A landscape with many valleys, sampled at points; each row gives a point and its height.
From any point a ball takes the steepest step (drop divided by distance) to one of its 2 nearest points. It stops when none of these is lower. Distance is the straight distance between rows; heights are no part of it.
gifol: [ 19 -17  13 -18 -38  18 -20  15   6 -10  -5 -47 -51 -12   5  24   3  43
 -30 -20  68]  h=847
lif: [-36 -61  17  -8  42   6  20  61  31 -57 -15  37  56  31   8 -17  12 -16
  14  16  22]  h=622
Nimep: [-36  25   6  -7 -23  26 -12  16   8  34 -26  34  40 -48  -4 -25  45   3
   0  -1  27]  h=544
doku: [ 39  -3   2  24 -55  -3 -31   6  18  24  39 -28 -22  30   4   2   9  35
 -45   7  38]  h=118
Zin: [ 16   5 -15   8   1 -16  18 -51 -21  -4  43 -22 -11  64  13 -26  -6  25
 -46  22   0]  h=524
mikav: [ 69 -12 -12 -14  52 -41 -32 -44 -23 -12 -25  29 -15  64  16  -6 -24 -36
 -20  67 -29]  h=464
bimu: [-10  19  35  54 -34 -29  -6 -56   0 -17  29 -30  -2  26  25 -34  25  51
 -88 -15  20]  h=497
Gana: [ 31  -7  17  20  24 -28 -21 -43  -2 -23  42  41  40  58 -21 -79  16  -1
 -34  58 -19]  h=514
Kalo: [-42  23  -9 -49  28  47  22 -15   2  11 -29  19  47 -25  -3 -24  30 -17
   6 -21   6]  h=718
buka: [ 29 -25  13 -74  18  23   6 -64 -25 -11  13  17   2  57   2 -47  16  14
 -20  -3   6]  h=819
Dufu: [ 59  16 -40   3 -36  -7 -17 -29 -24  50  47 -21 -26  34  -5   0 -28  -2
  -4  49 -24]  h=270
vugi: [ 53 -24 -10  -2 -11   0 -16  35  -2  -7 -13 -39 -39   2  -2  58 -42   9
  12  -1  -3]  h=188
Ramep: [ -6  13 -24 -15   1  21  32 -10 -19   7  10  -5  -9  -8  -8   9 -12   6
  13 -10   7]  h=353
Luken: [ 57 -47 -49  11  26 -34  -8  17   3   9  32  -2  -3  56 -15  10 -21 -32
  11  68   3]  h=359
Bino: [-45   3  31 -40 -41  46 -12  39 -12 -23 -35  -7 -31 -95   1  29  18   6
   7 -31  47]  h=851
bisud: [-12  36   1  35 -27 -20  -6 -16   0  31  16  -1 -13 -36  -1  -3  -3  36
 -16 -23  13]  h=446
sefo: [ 25 -29  17   5  18 -16  24 -47  -7 -33  18 -16   1  73  -7 -22  23  46
 -52   8  12]  h=484
vosam: [-29  25   0 -84  12  66 -13  43  -2  -4 -42   8  23 -44  13  18  26 -55
  40 -28 -11]  h=619
ligus: [ 17 -17 -17 -14  20   5  14   4  -5  -3   4  -1  -5  35  -3  24 -23   9
   3   3  16]  h=389
zis: [  5 -43   8 -56  66   9  23 -62  -6 -24   3  37  17  79  -9 -52  27 -18
  -4   2 -13]  h=805
Nupi: [-27  15  30 -80  13  50  -7  61 -14 -44 -55  10  17 -44  31  31   9 -71
  42 -34 -38]  h=568
Mepo: [-34  -2  12 -36 -45  52 -17  82   2 -22 -21 -18   8 -89   7  49  20 -48
  51 -29 -14]  h=803
vef: [ 30  17   1  98  23 -79  -3 -31  18  -8  32 -18 -12  63  11 -23  -1  11
 -65  47 -34]  h=396
rovil: [ 38   9 -34   5 -43  -1 -16 -12  -7  33  57 -45 -34  34  -2   8 -10   8
 -15  15  17]  h=208
dib: [-30 -48  51 -53  50  30  13 -22  10 -34 -34  60  47  49  -6 -56  37  -2
  -1  -6  -7]  h=766
bipa: [ -9   4  43 -65   5  37 -20  18 -19 -39 -67  11 -15 -34  29  33 -29  -9
  14 -29   7]  h=443
Vuda: [-14  47 -28  55 -28 -29   2 -30   9  52  60  12  17 -15 -19 -37  -9  -6
  -9  24 -26]  h=421
fevu: [ -9  43   6  49 -73 -35 -27 -37   8  61  32 -25 -52 -66   5  27  11  22
 -17 -49   4]  h=346
mitem: [-35   4 -24 -23  81   0  32  -9   3 -12 -14  46  42  14 -11 -42  -2 -32
  17   5 -11]  h=580
tapim: [ 62  -6 -46  -9  -2   0 -22  -6 -11  38  37   0   0  34  -6   5 -27 -36
  26  59 -10]  h=314
gibi: [ -1 -36  56   7 -32  -3 -27  14  25  -3   2  20  38  29  -1 -42  36  48
 -30  14  51]  h=288
guso: [-19 -17  -6  55 -51 -16   0   8  30  24   5 -31 -46 -65 -24  52  -6  13
  38 -58 -11]  h=345
kiti: [  6  18 -27  74  44 -71  19 -19   5   9  25  -7 -12  34  -3  -7 -29  10
  -1  33 -25]  h=519
Bupad: [-20  -6 -29 -14 -28  30  16  33   6  13  13 -15 -10 -36  -9  29  -3  -5
  19 -25  24]  h=397
tela: [ 27   0  20 -43  20   6  -4  13 -19 -45 -60  -6 -40  -6  31  52 -50   9
   6 -19 -12]  h=472
lam: [ -9  10  -5  20  32 -17  20 -29   2  -6  20  32  30  31 -11 -61  10  18
 -20  16  -1]  h=540
bon: [-43 -48  44  -3  -4   7   8  82  30 -34 -22  42  62   4  15 -18  17   9
  17   8  43]  h=562
lem: [-24  31 -20  -4  56  -4  35 -41  -9  16   3  26  31   4 -10 -46   2  -4
  -5  11 -16]  h=558
nivem: [ 21  50 -18  24  12 -23   0 -37 -13  26   6  13   3  -9  -8 -11 -33  -1
  10  23 -49]  h=457
miva: [ -9  28  28  42 -25 -23 -13 -32 -11  10  13 -18 -28 -16  23  -4  14  50
 -57 -32  31]  h=471
tagop: [-21  16 -25  78 -18 -42   6 -10  22  54  50  -3 -14  -8 -12  -8  -9   6
   7   2 -15]  h=366
vogok: [ -6 -27  51 -48 -12  15 -27  66   1 -52 -55  -4  -1 -12  29  38 -29   9
  14  -8  26]  h=402
kazi: [-22  33 -12  72  13 -66  30 -44   2  13  35 -22 -12  37  22 -19 -27  37
 -39   7 -20]  h=462
fivus: [ -2  11   3  39 -16  -9 -17  19  13  27  -1  23   2 -37 -17  20 -19  22
  12  -6   1]  h=418
zeli: [ 41 -13  10 -33  -8  11  -8  22 -19 -43 -45 -39 -57 -26  14  89 -46 -23
  36 -17 -38]  h=489
Zedir: [ 50  -1  21 -22  42  -9 -30 -47 -14  -5   4  40  23  59  -2 -51   5 -11
 -20  51 -17]  h=496
Denuv: [-13  16  20 -36 -23  43 -13  -5 -27  -6 -46 -18 -39 -82   0  18  -1  21
   5 -30  26]  h=867
nanuv: [ -1 -12  31  15 -53  12 -20  -4  10  17  31   6  19   6  -8 -39  45  40
 -44  -3  72]  h=252
kure: [ 12   5   5  27 -19  -1 -34  13  22  30  29  32  31   8 -20 -29   6   8
 -12  22  31]  h=586
refi: [-17   7  32  38   4 -17  11 -57  -8 -22  35   8  34  29   0 -58  28  42
 -63  -1   9]  h=521
gigep: [ -21   16   16   -5  -51   29  -16    0  -11    8  -39  -20  -35 -101
  -18   35   14    6   28  -44   -9]  h=877
tego: [ 10  -3  13  53 -57 -39 -42  12  37  50  39 -21 -28  -6   9  10  13  33
 -38 -23  38]  h=204
Vepat: [  9  65 -20  30  13 -15 -16 -29  -3  32  30  40  21  -4 -23 -49 -10 -10
  -5  37 -29]  h=444
muf: [ -8 -16  40 -38  25  17   4 -44  -3 -22 -12  40  41  29  -4 -57  39  35
 -35   0  10]  h=751
gibo: [ -3  39  -5   8 -29  17 -22  -4   1  44  26  31  29 -25 -13 -45  26  -2
 -18  17  17]  h=571
nesag: [-38 -16   1  -6 -55  35  13  72   3 -31  -4 -41 -20 -83  -4  61   7 -28
  51 -54   5]  h=820
mideb: [ 48  46   5  40  12 -37 -24 -40 -20  21  -9   3 -15  19   9   2 -33  14
 -17  43 -51]  h=473
ginu: [-27  13  -9  -7 -13  40   6  67  19   6 -16   3  46 -58 -14  35  21 -64
  72 -17 -43]  h=701
Gafez: [-11   6 -13  82 -42 -49 -24  -7  47  65  56  -6 -25 -19   2   6   5  21
 -15 -28   2]  h=285
domob: [ 39 -43   8   0  23  -4  -1   2   3 -25   3  -5   0  65   5  -4  -6  19
 -24  22  20]  h=434
kas: [ 39 -11 -22  21  -1 -21  18 -11   3  -6  10 -57 -43  59   9  26 -22  34
 -36   9  17]  h=214
voro: [  2   0 -22  48  31 -43  37   3  -6  -9 -22 -17 -25 -10   1  56 -59 -12
  49 -12 -66]  h=592
vafes: [ 31 -29  17  39 -41 -13 -34   5  26  17  59  -4  10  43   2 -34  23  34
 -48   6  51]  h=195
Tugiz: [-56 -29   7 -19  -6  30  11  94  25 -20  -9  16  51 -15   5   3  27 -25
  35   0  32]  h=501
pume: [-32 -10 -34   4  76  -9  53  25  -5 -33   0  35  34  13  -2  -6 -17 -42
  27   7 -16]  h=620
tar: [ 26 -16  12 -60   2  30   4 -34 -17 -24   5 -23 -16  42   7 -17   6  35
 -35 -15  41]  h=829
nud: [  1 -34   9 -71  65  28   7 -24   8 -18 -20  62  34  59  -2 -65  32 -49
  20  12 -10]  h=787
Dip: [-32  50 -41 -31   4  16  46 -47 -32  52  -4 -24 -11 -28 -14  -4 -14  -9
  40  -5 -48]  h=578
vopen: [-17  -1 -30  18  19  12  31  50   7  -4 -12   5  21 -39 -24  44 -17 -62
  72 -17 -67]  h=660
Gez: [  4  -1  -5 -65  22  31   5  40 -25 -26 -37   2 -14 -23  18  49 -18 -62
  48 -26 -44]  h=525
Nepo: [ -4 -43  58 -34 -11  15 -23  22  22 -16 -29  29  27  31   5 -22  14  30
 -11  22  49]  h=321
noko: [ 24   3  -4  56  23 -42  26 -25  10 -17  -6 -38 -35  47  19  15 -18  42
 -46  -4  -6]  h=304
pof: [-11 -25  -8 -18 -24  30  -4  80  19  -2   6   3  17 -24  -9  34  -5 -20
  34  -4  18]  h=441
vunal: [-32 -20  19   2 -56  24 -21  55  11 -11 -26 -24 -36 -80  -5  45   7   9
  24 -44  46]  h=835
Vani: [ 89 -45   1   9  40 -46 -35 -19   0 -15  -4   4   0  81   8 -27  -3 -25
 -34  84 -12]  h=435
meb: [-25  15 -13 -12 -53  32  -8   3 -17  38  20 -17 -20 -58 -13   4  41  12
  -8 -26  60]  h=439
veg: [ 48 -19 -17  29  -1 -29  -1  23  15  -8 -10 -64 -58  25   9  60 -24  21
 -18   1   4]  h=121
Riz: [ 26 -19 -17 -38   0   7  16  16 -23 -11 -13 -24 -26 -14   0  71 -50 -46
  59 -10 -46]  h=503
zezel: [-20  15   0  48 -59 -23   0 -40   8  40   4 -41 -53 -70 -17  31  -4  23
  27 -61 -26]  h=312
temom: [ -3  34 -26   4 -17  -8  30 -51 -33  25  36 -37 -27  20  10 -14 -14  27
 -17  -1   2]  h=552
von: [-43   2  14 -31  16  29  25 -22 -11  -4 -20  22  36  -6  -7 -49  40  22
 -23 -26  36]  h=738
berez: [ 45  44   6  71   0 -49 -24 -46   2   7  13 -14  -3  48  13 -11 -15  20
 -66  33 -39]  h=449
zab: [-60  25  -8 -41 -29  58   2  50   2  -1 -43 -27  18 -87  -8  40  42 -40
  47 -36 -13]  h=780
sabul: [  3  -4 -11  36 -32  -1  -5  22  20  17  -8   1 -13 -46 -26  44 -24  -8
  51 -26 -32]  h=385
gok: [ 13 -15  24 -43 -26  32 -17   0  -6 -15  -4 -15 -10   5   3 -10  17  32
 -22  -4  58]  h=839
tavo: [-13  -8 -27  19  27 -14  39  25   0 -28  -5   4   7 -18  -1  50 -47 -30
  43 -12 -40]  h=621
tis: [ 16 -28   5  17  80 -51  27 -60 -18 -45 -11  26  16  71   5 -43 -15   2
 -19  37 -28]  h=382
fana: [ 20 -64  32  -7  69 -25  -1 -28  -6 -51 -12  44  26  66  -6 -48  20   6
 -15  34 -17]  h=442
zemuk: [  5  -9 -38  52  55 -56  46  -4   7 -14 -11  -8  -9  24   1  34 -46  -2
  16  12 -30]  h=563
Kebo: [ 66 -18 -24  26  16 -26 -40  -6   2   5  34  15  17  69 -17 -28  -2 -14
 -13  75   6]  h=400
pesuf: [ 20  -5   3  59  61 -72   0 -41  -2 -32  19   4   5  58  -5 -43  -7  15
 -41  49 -29]  h=319
tofog: [-33  24 -29 -76  44  48   1  18  19  12 -41  17  51  -5  -4  -8  35 -62
  30  -5 -10]  h=679
duzi: [ 12 -51  59 -55   6  24 -15  42   8 -44 -55  11   9  30  32   8  -7  23
   8   6  39]  h=363
sorok: [-43  52 -37  -8  37   3  46 -41 -15  36 -14  20   8 -19 -12 -17 -16 -13
  27  -8 -46]  h=570
Fetu: [-54  18  -5 -23 -30  49 -11  66  20  24 -38  14  51 -79 -11  21  40 -40
  36 -15   0]  h=744
Siv: [ -6  14 -17  67  -7 -48  22 -18  13  13  24 -48 -42  11  11  25 -18  36
 -24 -18  -7]  h=386
bev: [-39  40 -40 -20 -20  17  50 -57 -45  37  35 -43 -24   0   0 -20 -13  19
  15  -4 -24]  h=569
mozi: [-35 -30  -5  -9  51   3  43  60   9 -57  -6  25  36  17  11   7 -15 -34
  25 -14  11]  h=680
tov: [ 51   7 -11 -17  42 -14 -25 -24 -16  19  -2  41   0  32   2 -23 -29 -27
  -2  49 -31]  h=481
nove: [ -3  25  -4 -37 -34  48  -7  -9  -9   7 -34 -16 -23 -95 -26  30  -1 -30
  50 -41 -36]  h=887
mer: [-22   3  13 -62  40  33   1  84  -6 -45 -38  34  45  -2  49  18   5 -84
  47 -15 -37]  h=617
lapop: [-22 -24   3  -6 -45  26  -8  37   4 -25  11 -33 -54 -46   2  37  12  26
  -5 -28  73]  h=846
fozal: [-18  25  16  31 -84  -1 -29  -1   4  66  29  -2 -26 -66  -8   8  31  13
 -12 -32  37]  h=388
Gisi: [-45  29 -12 -35 -27  53 -10   5  -8  30 -20   6   4 -72 -15  -3  49  -4
   2 -25  29]  h=498

Two balls start at each pair of points below. Name the first point that both come to, or write none.
Mepo / mer => none
lem / gibo => zezel
gifol / tela => none

Where does a ball stop that starts at each point below?
zemuk => veg
bev => Ramep
nesag => veg
pume => zezel
Gez => doku
sorok => zezel
Vani => doku
